Points on a hilly landscape, in no order, each with its height.
A ball rolls from a point to whichever of its 2 nearest points has the largest drop for the distance, and stops where none of them is lower. Distance is the straight distance between rows; heights are no part of it.
q_782 h=63.4: [115 121 130 136 112 130 108 113 108  85 156 145 103 153  80 219 147  92
 115 140 160 129 124  66 112 150 104  85 115 122  65 126 157  83  81 117]
q_984 h=12.5: [ 79 127 137 135 135  86  77 101 117 151 144 151 129 123 135  95 125 184
 129 102 161 129 159 127 143  76 100 127  72 133 145 157  94 104 190 151]
q_420 h=50.3: [173 151 156 134 145 157 189 130 179 144 119 112 155  93 134  73  99 184
 101 107 101 133 115 161 145  97 172 156 151 157 164  94 117 155 116 118]
q_522 h=18.1: [114 138 142 111 124 143 131 115 116 107 125 133 152 149  83 162 177  38
 152 145 154 144 122 201 103 115  82 107 139 153 101 130 126 131 188 123]
q_805 h=44.7: [117 150 145 147 114 104 121  91 145 122 130 124 179  98 131  82 101 155
 130 108 186 127 129 182 189  42  87 140 104 131 125  96 114 135 173 144]
q_11 h=47.7: [ 95 119 118 122 142  89  72 117 143 168 122 133  79 138 171  79 119 165
 157  95 119  90 182 133 134 134 132 143  86 118 169 189  67 167 175 137]
q_826 h=59.2: [150 121 158 123 141 137 112 126 125 108 139 160 135 153 106 174 173 159
  96 124 150 161 128 140  98  76 106  82 115 168 102 157 156  90 144 137]
q_492 h=52.3: [140 120 163 164  94  66 147 102 161 110 139 134 103 128  99 103 139 132
 171  97 114  91 106 142 213 172 114 169 193 109 127  77 108 143 159 123]
q_974 h=47.1: [174 101  91  97 134 210 135 193 107 175  94 136 115  99 142 179 102 142
  94 133  70  98 136  85  96 134 150  81 106  99 105 122 140 142  50 139]
q_301 h=31.0: [108 148 133 138  99  82 156 190 140 132 160 123 108 132 203 118 170 252
 117  73 157 118 122  96 148 104 151 124 119 131 120 118 151  97 127  87]
q_734 h=33.1: [147 213  84 126 142 179 121  91  95 160 132  88 161 168 204  92 103 111
 102 165 153 166 128 147  65 136 100 139 137 151 130 158  98 117 115 147]
q_428 h=60.5: [143 133 127  89 141 140  82 118  86 139 133 169 148 172 117 148 161 132
  91 127 168 171 131 158  68  99  80  72 111 170 130 172 135  60 163 163]
q_677 h=37.9: [139 153 131 172 149 141 146 123 155 146 132 121 137 102 136  93  88 185
 106 143 118 150 125  83 107 150 166 144 115 141 151 110 127 146  54 134]
q_556 h=22.0: [108 154 145 125 124 149 125 134  96 118 140 148 142 160  99 165 180  68
 151 150 160 178  96 154 101 122  65 118 123 161  79 143 119  78 153 132]
q_655 h=17.7: [ 99 130 146 171 116  76 108 113 135 122 141 147 101 132 155 102 143 206
 141 103 157 120 154  95 146 126 132 137 115 144 136 138 106 116 148 129]
q_654 h=62.9: [ 86 132  94  92 138 127  68 141  73 187 121 165 106 154 118 143 137 115
 137 133 125 133 174 124  44 141 113  75  87 126 148 172 116 107 144 158]
q_631 h=29.5: [160 168  94 104 148 189 133 134 113 160 118 101 130 174 175 150 144 137
 106 154 132 173 150 105  31 163 119 108 149 144 102 176 143 114  61 129]
q_104 h=22.3: [125 102 125  90 130 131 104 147  92 112 144 145 131 154 130 182 163 107
 102 131 128 174 102 111 135  90  59 130  88 116  55 163 140  67 168 128]
q_140 h=46.8: [170 124 146 122 122 101 157 125 183 154 134 111 113 115 119  71  92 166
 140  88  63  58 115 144 173 164 168 164 193 119 190  82 117 160 117 142]
q_842 h=42.9: [116 169 137 136 105 130 170 137 143 114 135 116 167  93 166  88 133 167
 128 131 187 161 110 157 173  83  89 135 114 127 114  97 125 139 150 106]
q_574 h=51.4: [123 170 122 156 174 125 118  95 168 153 136 105  98 101 174  71  66 169
 154 112 154 109 165 108  99 126 145 146 119 143 152 150  73 202  85 163]
q_480 h=26.1: [122 162 175 150 125 160 160 152 116 119 141 160 129 131  80 151 174  96
 165 146 148 182  87 125  88 158  97 124 121 165  76 119 100  99  95 123]
q_706 h=46.6: [122 118 157 170 116  81 102  86 161 124 122 145 143 123 113 100 106 155
 147  86 145  94 128 158 200  99 123 156 122 138 143  84 114 125 166 154]
q_684 h=46.3: [158 127 143 148 129 123 133  85 158 115 125 120 201 101 123  83  84 167
  81 104 149 122 120 168 191  34 126 145 125 130 148  83 146 134 153 138]
q_832 h=47.2: [150 110 164  90 126 126 164 137 154 129 104 123 133 104 105 111  88  93
 130 129  71  85 129 192 162 132 174 112 193 124 185  91 113 203 155 121]
q_827 h=64.3: [ 91 145  69 115 137 148  97 138  98 201 109 126 105 139 153 139 109 113
 143 156 126 110 185 120  32 160 147  87 109 106 162 163 102 162 101 160]
q_510 h=25.0: [ 90 189 130 164 133 125 136 129 128 132 132 131 100 141 122 137 154  98
 178 156 149 148 135 103  65 206 142 129 130 150 108 137  83 143  86 131]
q_949 h=42.3: [181  97 100  94 142 144 145 117 153  79 113  88 155 116 162 124 126 144
  65 129 109 145 130 141 151  88 149 147 157 119 118 138 197 144 140  92]
q_926 h=54.3: [155  87 138 139 122  83 102 115 164  87 112 128  93 165 161 138 189 128
 138  98 145  86 200 150 150 147 133 128 178 142 125 162 127 161 183  94]
q_910 h=41.8: [149  94 147 137 114 153 119 169 126 146  95 155  96  89  86 191  91 144
 123 129  89  85  99 100 125 140 153  60 112 133 131  94 150 123  55 153]
q_850 h=39.5: [165  94 148 132 116 152 160 135 102 113 121 134 170  85  58 126  73  78
  99 138  85 103  91 152 163 109 161 102 150 105 179  84 149 144 106 137]
q_928 h=35.3: [171 106 133 159 142 154 151 111 136 123 130 127 163 112  92 109  78 162
  75 143  97 125 109  96 147 130 179 132 126 119 167  88 162 121  60 133]
q_183 h=55.5: [144  93 134 144 131  75  68 100 167 112 119 133 103 155 170 115 140 148
 139  99 122  60 192 143 152 145 141 132 148 118 181 148 117 157 183 125]
q_262 h=14.4: [129 147 104 136 144 183 108 128 105 172 138 138 165 124 110  97  91  96
 124 164 127 123 145 143  93 117 141 110  92 133 174 113 111 141 103 176]
q_895 h=48.8: [114 120 158 113 115 125 136 153 124 171  92 137  99  75 106 120  91  79
 178 146  78  92 126 169 141 165 153 117 159 141 176  96  84 199 137 148]
q_43 h=50.4: [150  95 171 167 115  76 119 124 169 121 137 157 113 147  90 129 155 157
 175  83 117  71 109 153 176 159 134 124 182 152 150  70 134 121 158 150]
q_26 h=54.2: [106 164 149 149 141 126 151  96 154 115 130 112 140  98 105  88  88 100
 146 139 143 138 119 135 129 137 126 162 124 120 127 106  84 157 111 132]
q_933 h=14.1: [128  78 102 116 121 125 121  93 108  75 121 105 155 121  87 147 110  43
 105 149 120 122 109 135 165 130 122 144 133  70 130 112 177 129 141 101]
q_82 h=65.3: [ 81 160  82 113 124 105  75  97 115 156 117 122 115 141 139 133 122  81
 167 155 140  90 191 140  66 158 143 107 108 120 165 159 102 159 141 150]
q_212 h=33.5: [141 119 129 149 120 131 133 132  89 117 170 112 169 116 155 119 102 165
  48 154 144 180  91  74 147  76 123 140  92 110 131 107 175  64  80 125]
q_885 h=19.3: [137 154 129 113 129 133 185  94 149  80 120 101 134 122 102 140 133  39
 140 162 140 132 127 156 109 173 139 125 189 128 117 115 127 171 110  87]
q_274 h=35.8: [113  94 146 112 122 107  69 153 115 154 100 182  81 138 104 185 132 155
 142 100 114  85 162 113 104 127 134  54 101 141 147 145 135 111 138 151]
q_720 h=54.7: [104 154 136 133 153 141 142 156 157 182 118 138 101 112 138  97 102 140
 167 133 106 122 134 117  92 193 163 136 117 142 163 132  86 196  92 145]
q_524 h=64.4: [140 114 112 128 128 115 119 102 130  75 137 124 108 148 129 190 149 135
  91 134 161 144 160  66 110 129 131 103 143 134  86 156 178 104  92 100]
q_849 h=25.1: [155  91 120 138  91  84 166 125 140  71 138 100 149 106 127 143 144 169
 114  66 133 116  88 145 209 110 132 164 176 111  95  92 168  95 159  91]
q_237 h=10.0: [133  67 125 137 119  90 105 108 131  95 112 125 141 133 102 140 107  99
 118 105  98  98 107 133 200 124 138 157 138  80 137 100 175 119 169 122]
q_798 h=56.4: [ 94 137 134 133 153 151 111 159 145 202 129 163 105 125 132  97  92 162
 181 108  99 108 138 142 111 140 173 128  92 158 181 133  74 172 128 169]
q_380 h=55.7: [136  98 159 128 106 113 163 149 144  93 117 162 124 127  67 177 184 125
 153  78 138 126  91 172 178 116 107 129 149 157  55 121 126 122 188 106]
q_725 h=54.6: [153 144 153 106 139 160 178 164 143 155 117 136 157 102 144 104 161 157
 130 107 108 177 105 183 131  90 123 154 140 167 113 137 111 140 180 108]
q_562 h=38.0: [123 159  83 113 130 133 143  98 126 105 136  69 129 123 180 114 132  94
 114 165 142 165 139 108 119 129 117 165 135 102  99 146 132 125 117  92]
q_554 h=34.0: [169 132 138 130 122 166 177 134 101 116 148 115 173  86 129  81 100 133
  72 146 111 185  70 134 162  76 120 168 125 106 130 111 135 102 114 120]
q_815 h=56.7: [116  84 143 182 110  47  54  80 139 105 137 156 110 164 129 116 141 148
 138  96 153  72 178 111 169 140 120 120 138 112 165 127 123 110 187 142]
q_653 h=59.8: [117 123  94 155 123 111 115 100 134 126 121 105 109 130 122 139 102 115
 120 175 136  98 153  80  91 202 166 110 137  83 157 102 150 166  39 143]
q_174 h=51.5: [126 109 135 107 117  92 102 122 145 120 112 145 149 134 146 138 198 176
 120  95 160 130 167 186 154  69 111 118 141 164 111 158 138 128 228 117]
q_258 h=58.2: [104 119 117 121 168 161 103 147 120 208 148 147 141 129 139  73  76 167
 155  91  96 107 149 141 142  93 160 138  65 141 175 139  78 144 157 187]
q_434 h=30.7: [117 159 110 138 122 109 106  99  99 117 137 149 100 176  93 181 153 126
 122 137 172 126 174  85  30 163 132  61 126 151 106 146 146  87  86 122]
q_697 h=40.6: [100 131 126 137 109 113 148 142 116 104 137 112 126 111 178 123 170 150
 121 134 162 176 122 116 158  99 107 147 121 120  90 137 129 111 166 101]
q_297 h=37.7: [117 121 107 123 126  97 112 120 123 129 140 110 142 124 192  92 113 220
  63 113 150 127 148  95 151  57 128 118 105 109 154 141 163 100 152 115]
q_64 h=26.6: [ 93  93 122 102 129 113 113 156  98 130 120 138 124 143 124 152 154 103
 131 132 100 152 103 129 164  99  92 168  79  99  87 152 132  90 189 122]
q_464 h=26.0: [152 144  95  91 132 183 123 153 100 144 127 120 122 143 147 182 127  91
 105 160 110 152 121 101  69 151 100 111 117 101  82 151 145 107  65 122]
q_769 h=30.9: [159 137 133 135 125 180 125 125  74 141 170 116 185 119 163  81 112 137
  67 159 145 193  76 108 129  80  95 154 109 125 126 121 145  75  88 146]
q_883 h=53.5: [139 110 151 141 102  96 136 119 152 103 113 142 149 125 113 135 189 140
 141  86 146 115 141 194 187 105 124 142 173 162  89 115 123 155 209  99]
q_303 h=66.6: [ 98 135 136 144 116 112  79  77 129 112 110 129 147 135  95 151 121  58
 148 151 156  87 154 170 111 134 137  75 132 142 173  96 145 147 146 145]
q_880 h=21.9: [172 123 110  64 121 198 136 168 117 102 123 129 119 117 126 189 124  67
 111 141  89 139  95 129  98 135  95 104 126 102  76 151 150 134 117  96]
q_390 h=48.6: [120  85 163 147 113  79 102 123 155 144 122 159 139 139  78 123 111 136
 155  73  99  61 104 166 192 124 145 135 138 130 179  69 132 108 173 162]
q_799 h=35.4: [150 181 141 145 155 176 154 125 160 143 129 104 146 113 156 101 128 147
 117 154 142 173 133 121  59 136 149 130 140 164 144 141 120 148  75 126]
q_415 h=32.2: [102 100 128 106 122 103 109 157 125 113 102 148  67 150 127 183 161  87
 170 132 117 113 131 101 150 165 112 132 120 101  76 161 126 131 146 108]
q_736 h=55.4: [129 113 148 120 134 134 172 188 115 139 123 141  83 115 108 163 122 130
 145 121  77 149  76  87 138 166 127 155 111 102  83 124 110  98  81 109]
q_444 h=22.1: [ 99 139 157 181 104  81 143 135 151 111 145 126  78 121 148  93 161 169
 170 123 149 114 121  93 175 172 122 166 145 146 104 117  90 139 130 126]
q_968 h=37.8: [169 115  90 129 150 170 134 102 120 118 131  87 186 112 135  98  89 128
  51 166 104 145 126  90 142  99 151 147 119  94 142 116 173 121  78 119]
q_546 h=33.2: [108 105 133 125 113  88  68 111  92 115 113 168  92 145  69 198 138 116
 134 129 159  95 169  95  70 134 118  31 113 140 132 135 150  89 118 142]
q_53 h=41.4: [108 197 115 151 111 103 111  59 131  97 141 114 139 155 143 108 171 126
 128 142 215 129 175 147  85  99 105  97 158 181 114 143 108 123 173 126]
q_619 h=10.8: [ 92 142 118 142 144 141  69  99 120 170 139 155 137 129  99 110  82 134
 136 138 145  97 176 139  78 115 158  81  88 146 206 129 108 151 121 186]
q_83 h=52.9: [113 182 121 148 149 113 135  77 171 111 128  84 117 105 160  73  80 106
 157 148 168 115 145 117 107 139 126 170 135 120 119 140  83 180  87 126]
q_668 h=45.5: [179  97 149  90 138 152 167 135 152  99 107 123 164 110  87 136 115 100
  95 118  94 114 118 195 140  92 154 122 167 126 139 110 154 176 162 107]
q_803 h=38.1: [ 80 136 134 153 112  79  81 100 109 100 135 159 111 171  79 151 192 106
 148 127 179 133 159 110 106 128 110 100 122 157 111 151 116  98 175 137]
q_891 h=35.6: [ 82 118 138 138 113 102 106 121 110 100 116 141 104 152  83 168 162  55
 179 149 155 109 128 122 129 164 112 105 124 135 102 126 122 123 147 131]
q_300 h=52.6: [111 144 153 137 146 143 164 179 143 163 110 137  96 107 135 116 127 150
 162 127  93 161 103 104 109 176 147 162 126 135 118 136  89 143  95 117]
q_150 h=52.4: [158 165 164 121 116 141 225 164 158 139 122 123 149  73 135 102 148 191
 117  94 112 166  82 176 149 104 144 154 172 151 120 108 101 139 140  90]
q_134 h=42.8: [ 79 182 121 119 124 124 138 144 106 130 148 100 124 123 204 100 146 162
 134 143 183 174 134 102 111 109  86 130 112 114 104 156 110 121 150 108]
q_446 h=17.4: [132  92 137 124 115 119 128 128  84  81 158 143 159 132  91 169 154 116
 102 132 144 181  77 136 167  76  70 140  98 125  64 123 162  60 157 126]
q_130 h=50.8: [120 116 104 130 110 118 139 117 152  65 119 105  75 151 143 158 191  60
 162 146 144 117 160 101 135 190 128 133 179 130  77 148 140 157 119  86]
q_627 h=48.9: [109 113 126 151 110  95 147 120 128  80 140 116  76 136 124 146 154 104
 148 143 142 152 128  64 158 179 124 156 151 121  78 122 138 112  99 101]
q_645 h=57.9: [ 99  93 120 159 120  55  52  84 121 117 135 144  83 152 129 117 114 142
 131 117 142  78 200  82 136 181 126 112 120  86 174 146 126 127 132 140]
q_765 h=35.7: [103 125 129 149 101  90 128 118 105  89 172 110 166 129 172 121 118 190
  64 122 169 154 122  89 170  62 112 122  99 100 134 101 187  77 133 116]
q_141 h=50.0: [ 85 154 129 141 144 143  93 152  82 191 160 152 124 138 126 116 113 151
 143 133 125 177 134  92  76 134 111 136  59 133 141 164  82 103 110 172]
q_234 h=32.5: [146 175 119 122 151 212 134 160 109 181 117 119 150 147 149 123 125 121
 139 147 116 171 127 130  40 162 120 134 136 142 136 154 112 140  66 143]
q_496 h=23.0: [169 128 140  84 133 219 136 182  87 176 116 148 149 113 124 126 126  65
 142 152  95 145 107 170  87 119 104 109 133 131 130 136 121 138 121 147]
q_658 h=17.6: [157  91 112  80 127 154 138 137 113  87 123 123 147 123  98 160 116  58
 104 139 100 133  91 152 142 112 101 125 134  98 101 139 166 127 143 108]
q_403 h=26.5: [178 112 106  70 135 177 151 174 134 103 127 113 101 127 153 184 123 133
 106 118  79 152 102  88 126 134 110 139 115 106  49 165 152 124 118  79]
q_281 h=52.5: [106 120  88 116 134 156 149 167  90 186 106 115 126  90 112 108  84  81
 134 168  82 117 117 104 125 171 150 143 104  65 141 121  94 159  79 143]
q_621 h=47.3: [108 142 123 162  89  92 164  98 140  57 145  91 101  98 150 104 130 109
 141 142 170 145 123  70 188 170 115 167 162  98  93 100 122 135 101  94]
q_999 h=50.6: [104 121 117 118 106 149 136 166  88 176  88 130 105  74 107 143  97  47
 169 175  97 123 113 142 104 173 132 108 128 107 142 113  85 162  97 139]
q_676 h=27.3: [125  83 103  85 123 107 125 194 127 140  94 136  69 130 138 181 133 114
 153 106  64  83 105 102 162 162 126 144 101  85  83 150 137 132 130 103]
q_751 h=59.5: [124  83 153 134 111 115 156 140  95  77 133 145 109 108  54 184  96  75
 134 131 104 125  67 108 180 153 103 122 123  88  96  96 158  97  98 112]
q_267 h=58.9: [102 129 101 156 123  88  74  64 124 112 135 108 123 149 119 140  99 105
 117 155 151  96 170  81 115 170 152 119 120  83 163 122 148 124  92 141]
q_957 h=27.9: [150 129 126 123 137 163 106  99 103 127 149 135 188 133 114 105 120 103
  82 167 139 166 102 152 130  85  97 136 105 133 145 125 152  95 131 162]
q_500 h=44.0: [158 101 123 102 148 150 122  90 162 105 107 103 178 132 124 109 115 107
  82 132 115 112 150 169 142  87 145 130 147 127 160 125 170 165 164 119]
q_327 h=24.9: [123 156 115 109 138 151 110  88 123 140 136 114 184 131 132  78 102  80
 112 156 154 143 117 184 131  85  83 153 100 129 135 128 101 122 165 166]
q_275 h=28.3: [115 172 132 152 127 139 130 132 105 131 138 143 111 165 106 178 155 102
 157 159 161 158 133 102  45 165 107  99 127 150  86 144 113  87  79 127]
q_960 h=40.0: [117 136 130 151 107 100 109  66 129  70 145 124 136 168  96 159 189 112
 115 133 206 137 162 120 102 107 120  92 165 170 108 134 151  93 144 112]
q_660 h=54.5: [123 122  96 100 144 158 142 145 117 158 115 104 147 108 126  81  88  78
 129 153  81 127 127 119 151 133 138 172 101  76 143 136 105 165 135 124]
q_830 h=43.3: [125 128 131 130 123 134 183 179 116 110 146 111 114 105 172 142 141 164
 106 133 131 190  88  82 139 113 116 156 121 120  77 125 153  85 104  88]
q_445 h=20.9: [142  83 124 116 120  81 141 166 135 117 120 121  61 148 139 152 146 155
 156  89  78  88  95  94 185 179 142 169 150 103  95 122 142 105 112 103]
q_501 h=52.7: [139 108 121 124 110 116 137 125 157  66 121 117  89 144 158 148 216 113
 137 112 165 120 168 127 149 132 122 133 185 160  65 165 131 163 174  80]
q_51 h=40.1: [170 131  91  90 139 161 167 130 128  82 133  79 145 113 175 136 144 115
  81 156 136 185 118 116 117 111 117 144 155 117  82 158 178 117 104  85]
q_22 h=26.9: [144 152 129  66 146 192 152 159 116 156 112 117 159 133 142 110 145  55
 137 149 102 168 108 191  95 131  96 144 157 134 125 159 101 161 164 122]
q_868 h=36.2: [137 133 121 125 142 121 126 127 157 164 133 117 142 121 187  85 124 235
  98  90 126 123 155 129 131  60 155 122 111 158 167 146 131 127 155 127]
q_596 h=49.8: [125 131 114 123 158 121  94 106 173 160 124 126  96 133 185  81 100 174
 151 104 121  88 198 132 108 138 165 128 117 141 178 176  82 204 129 143]
q_361 h=42.4: [124  99 160  98 136  99 108 177 165 161 106 163  91 143 132 147 174 158
 181  69  94  64 138 179 135 140 161 122 131 168 151 130 113 136 176 142]
q_858 h=63.3: [139 101 130 126 144 118 121 136 137 117 118 130 118 135 131 156 126 154
 109 129 111 133 135  88 134 132 149 134 117 118 110 135 162 115  94 117]
q_692 h=33.0: [168 101 138 167 129 113 150  78 158  80 128 122 133 114  87 130  83 132
 110 138 121 115 105  95 166 172 153 123 176 109 157  77 179 146  72 121]
q_916 h=61.1: [123 108 109 133 115 134 140 134  90 108 123 120 118 118  80 174 101  61
 116 171 114 131  88  99 128 167 113 121 116  75 104 110 154 118  53 112]
q_394 h=18.6: [150 106 106 103 146 217 124 185  77 196 107 136 152  95 127 111  99  94
 138 151  91 119 144 146 110 108 152 104 108 115 162 125 113 151 114 168]
q_110 h=28.0: [135 119 127 138  95  85 148 156 147  96 139 107 136 115 173 133 176 214
 116  72 158 113 106 135 190  91 139 149 146 123 109  96 175  94 155  86]
q_475 h=62.3: [124 118 123 131 123 142 115 119 103 109 121 132 139 135  83 185 121  79
 118 162 135 121 121 119  95 138 124  86 112 131 128 115 166 112  79 133]
q_994 h=22.2: [111 169 142 150 124 132 160 115 137 100 120 124 103 126  95 146 139  59
 172 168 152 123 122 130  81 203 144 107 165 154 122 111 111 168  85 114]
q_474 h=62.0: [129  89 119 118 145 123 109 150 126 160 116 138 133 144 131 128 125 168
 110 103  85 115 127 120 144  97 152 142  92 116 140 141 146 112 140 140]
q_349 h=51.8: [ 90 167 104 160 125 159  97 137  67 194 152 150 135 150 114 139 100 107
 141 153 134 153 132 108  31 161 118 114  79 119 148 140 102 105  64 184]
q_739 h=21.5: [ 96 173 134 118 121 122 114  72 139 116 132 121 168 145 108 114 151  60
 150 143 170 134 142 192 134 101  86 140 124 146 111 118 100 147 196 134]
q_766 h=39.9: [165  94  60 101 147 160 124 117 116 107 119  89 152 136 133 157 104  94
  68 165 100 135 142  97 119 134 145 129 124  72 112 140 192 135  69 109]
q_980 h=49.9: [126 131 134 124 155 181 173 189 118 199 128 138 136 107 126  85 100 145
 143 115  61 145  96 124 126 139 154 167 102 121 145 131  81 131 106 132]
q_54 h=44.3: [117 198 125 164 110 150 174 125 127  85 163  96 141 126 180 119 162 151
 115 159 204 186 124  95  93 117 110 105 151 161 101 117 142 112  92  98]
q_44 h=46.9: [164 109 134 106 139 158 186 187 125 157 117 129 137 108  93 116  91 135
 117 108  53 107  81 134 156 136 178 140 129 107 150 107 123 120  93 133]
q_341 h=44.1: [181  75 119 119 126 112 155  96 165  43 122 101 126 121 137 144 127 115
 105 105 124 115 126 132 168 143 146 148 190 111 110 124 190 161 139  83]
q_526 h=26.7: [129 122 156 176 122  84 136 143 148 134 138 145  66 142 107 131 144 162
 183 129 102 100 109  89 154 211 135 143 148 142 131  96 125 130  98 145]
q_833 h=66.0: [ 83 137  99 113 116  93  71  77 114 127 115 110 139 148 122 128 113  43
 149 160 137  90 173 156 119 128 119 120 110  99 162 142 122 151 169 143]
q_92 h=47.8: [102 155 141 128 139 167 101 143  87 186 147 138 152 135 147  91 119 135
 130 138 123 186 101 127 120 109  86 159  78 127 137 156  88 100 154 166]
q_302 h=21.8: [138  82 131 152 107 107 149 113 114  70 145 120 164 107  95 150 129 141
  94  98 138 154  77 143 195  81 113 163 124 114  96  97 172  78 154 107]
q_257 h=38.8: [127 103 149 129 132 121 115 173 141 164  98 168  82 130 111 162 116 166
 163 114  89  87 130 124 117 157 166  92 117 157 157 115 131 136  97 152]
q_407 h=35.5: [112 185  86 142 138 135 109  83 114 144 148  96 147 145 148 103 100 108
 120 169 150 148 149 110  76 134 124 144 103 115 126 140 112 115  97 140]
q_516 h=44.4: [172  92 128 122 144 178 147 194 115 168 112 149 129 115 101 151  91 155
 103 116  65  93 106 107 130 113 172 103 100 118 141 103 153 119  63 142]
q_294 h=54.4: [120 130 152 126 123 108 164 112 147 112 120 123 127 109 104 100 114 106
 146 129 116 127 112 152 183 146 128 172 145 106 129 104  93 160 164 111]
q_149 h=43.0: [108 214 142 177 115 133 140  96 133 103 158 124 146 139 145 110 156 168
 128 146 222 164 143 120  62 101 113  89 144 186 123 125 110 112 122 132]
q_144 h=57.7: [144 102 152 112 118 129 197 156 128  84 136 146  93 109  72 169 126 123
 124 102  96 136  62 112 159 156 125 143 139 117  76 119 131  99 104  89]
q_331 h=45.2: [ 85 117 137 115 133  96 100 152 154 165 113 157  89 140 152 110 147 141
 183  99 104  96 153 168 147 130 140 148 107 138 148 153  82 153 194 136]
q_231 h=15.1: [156  61 115 122 121  77  96 143 139 119 121 125  94 150 129 158 118 149
 125  85  78  60 107 105 180 146 159 144 147  86 141 102 180  96 128 137]
q_859 h=45.8: [102 174 119 160  95 106 162 112 148  54 157  90 109 115 190 103 159 143
 128 146 196 137 148  74 139 142 127 130 162 129 103 117 136 147 100  90]
q_17 h=61.7: [ 96 164 111 111 135 122  81 103  80 155 140 155 135 183 113 127 157 108
 129 143 157 156 152 147  48 127  90  87 107 156 141 167 108  80 168 159]
q_966 h=60.3: [120 103 127 112 152 131 113 168 137 205 139 151 141 142 124 103 124 199
 133  70  82  98 124 142 147  76 174 137  81 158 177 136 121  83 145 163]
q_716 h=47.9: [121 152 132  93 156 145 107 125 147 175 120 145 142 141 161 101 160 152
 136 115 146 165 167 171  83  95 113 111 122 181 148 177 102 144 194 150]
q_247 h=6.8: [ 97 142 124 139 150 112  65  73 123 148 150 156 142 144  98  82  79 163
 120 114 162 114 175 139 105  85 118 101  77 147 185 144 102 118 160 186]
q_466 h=49.7: [131 145 147 122 136 114 101  94 169 144 115 145 150 129 155 107 171 162
 134 109 158 125 183 192 130  77 124 113 141 181 150 151 105 169 209 128]
q_993 h=30.2: [157 189 105  94 144 189 156 114 115 141 115  90 157 159 175 121 146  66
 122 164 134 179 120 170  67 151  93 148 164 145 108 153 123 131 128 116]
q_837 h=44.8: [136 103 156 101 134 112 134 162 177 179 118 133 111 127 127 106 123 156
 161  75  76  54 124 185 153 146 175 139 155 156 188  92 113 153 147 144]
q_778 h=45.3: [110 169 115 113 155 165 116 143 117 177 127 114 140 128 197  97 140 155
 137 142 141 178 133 119  92 114  94 146 112 142 133 184  88 130 149 137]
q_136 h=57.8: [125 107 167 138 130 119 120 134 137 106 117 170 128 151  87 175 160 143
 142 107 136 132 120 149 140  99 119 105 112 160 108 117 142 102 160 136]
q_944 h=30.6: [156  85 139 161 118  98 133 123 141 106 123 134  74 122 103 160 110 122
 155 137 103  83 111  87 164 206 128 105 178 109 141  81 175 149  88 126]
q_483 h=37.3: [160 122 149 123 120 152 186 115 106 110 140 120 181 102  68  93  74  82
  92 143  88 139  78 157 183  92 143 155 134  76 159 107 115 132 125 129]
q_776 h=48.7: [156 137 154 146 136 108 160 104 187 137 125 106 139  93 141  68  76 187
 129  90 122  89 112 138 174 114 159 170 151 136 157  92  99 151 111 136]
q_590 h=33.7: [137 140 125 119 133 126 156 177 162 152 131 109 122 111 210 106 158 243
 113  93 125 127 118 121 133  90 162 134 127 147 144 134 144 120 137  92]

Where does a ball stop that starts at each point below?
q_562: q_247
q_833: q_697
q_267: q_237
q_974: q_885
q_621: q_237
q_799: q_237
q_380: q_697

Call two points neighbours if one is among the 2 nearest of the other. Go from one point of each pair to the other, from neighbour to neighbour, staying as low as possible. Name the highest point that can't be avoided.
q_769, q_928: q_341
q_446, q_522: q_297
q_361, q_697: q_294
q_247, q_237: q_677
q_885, q_522: q_275
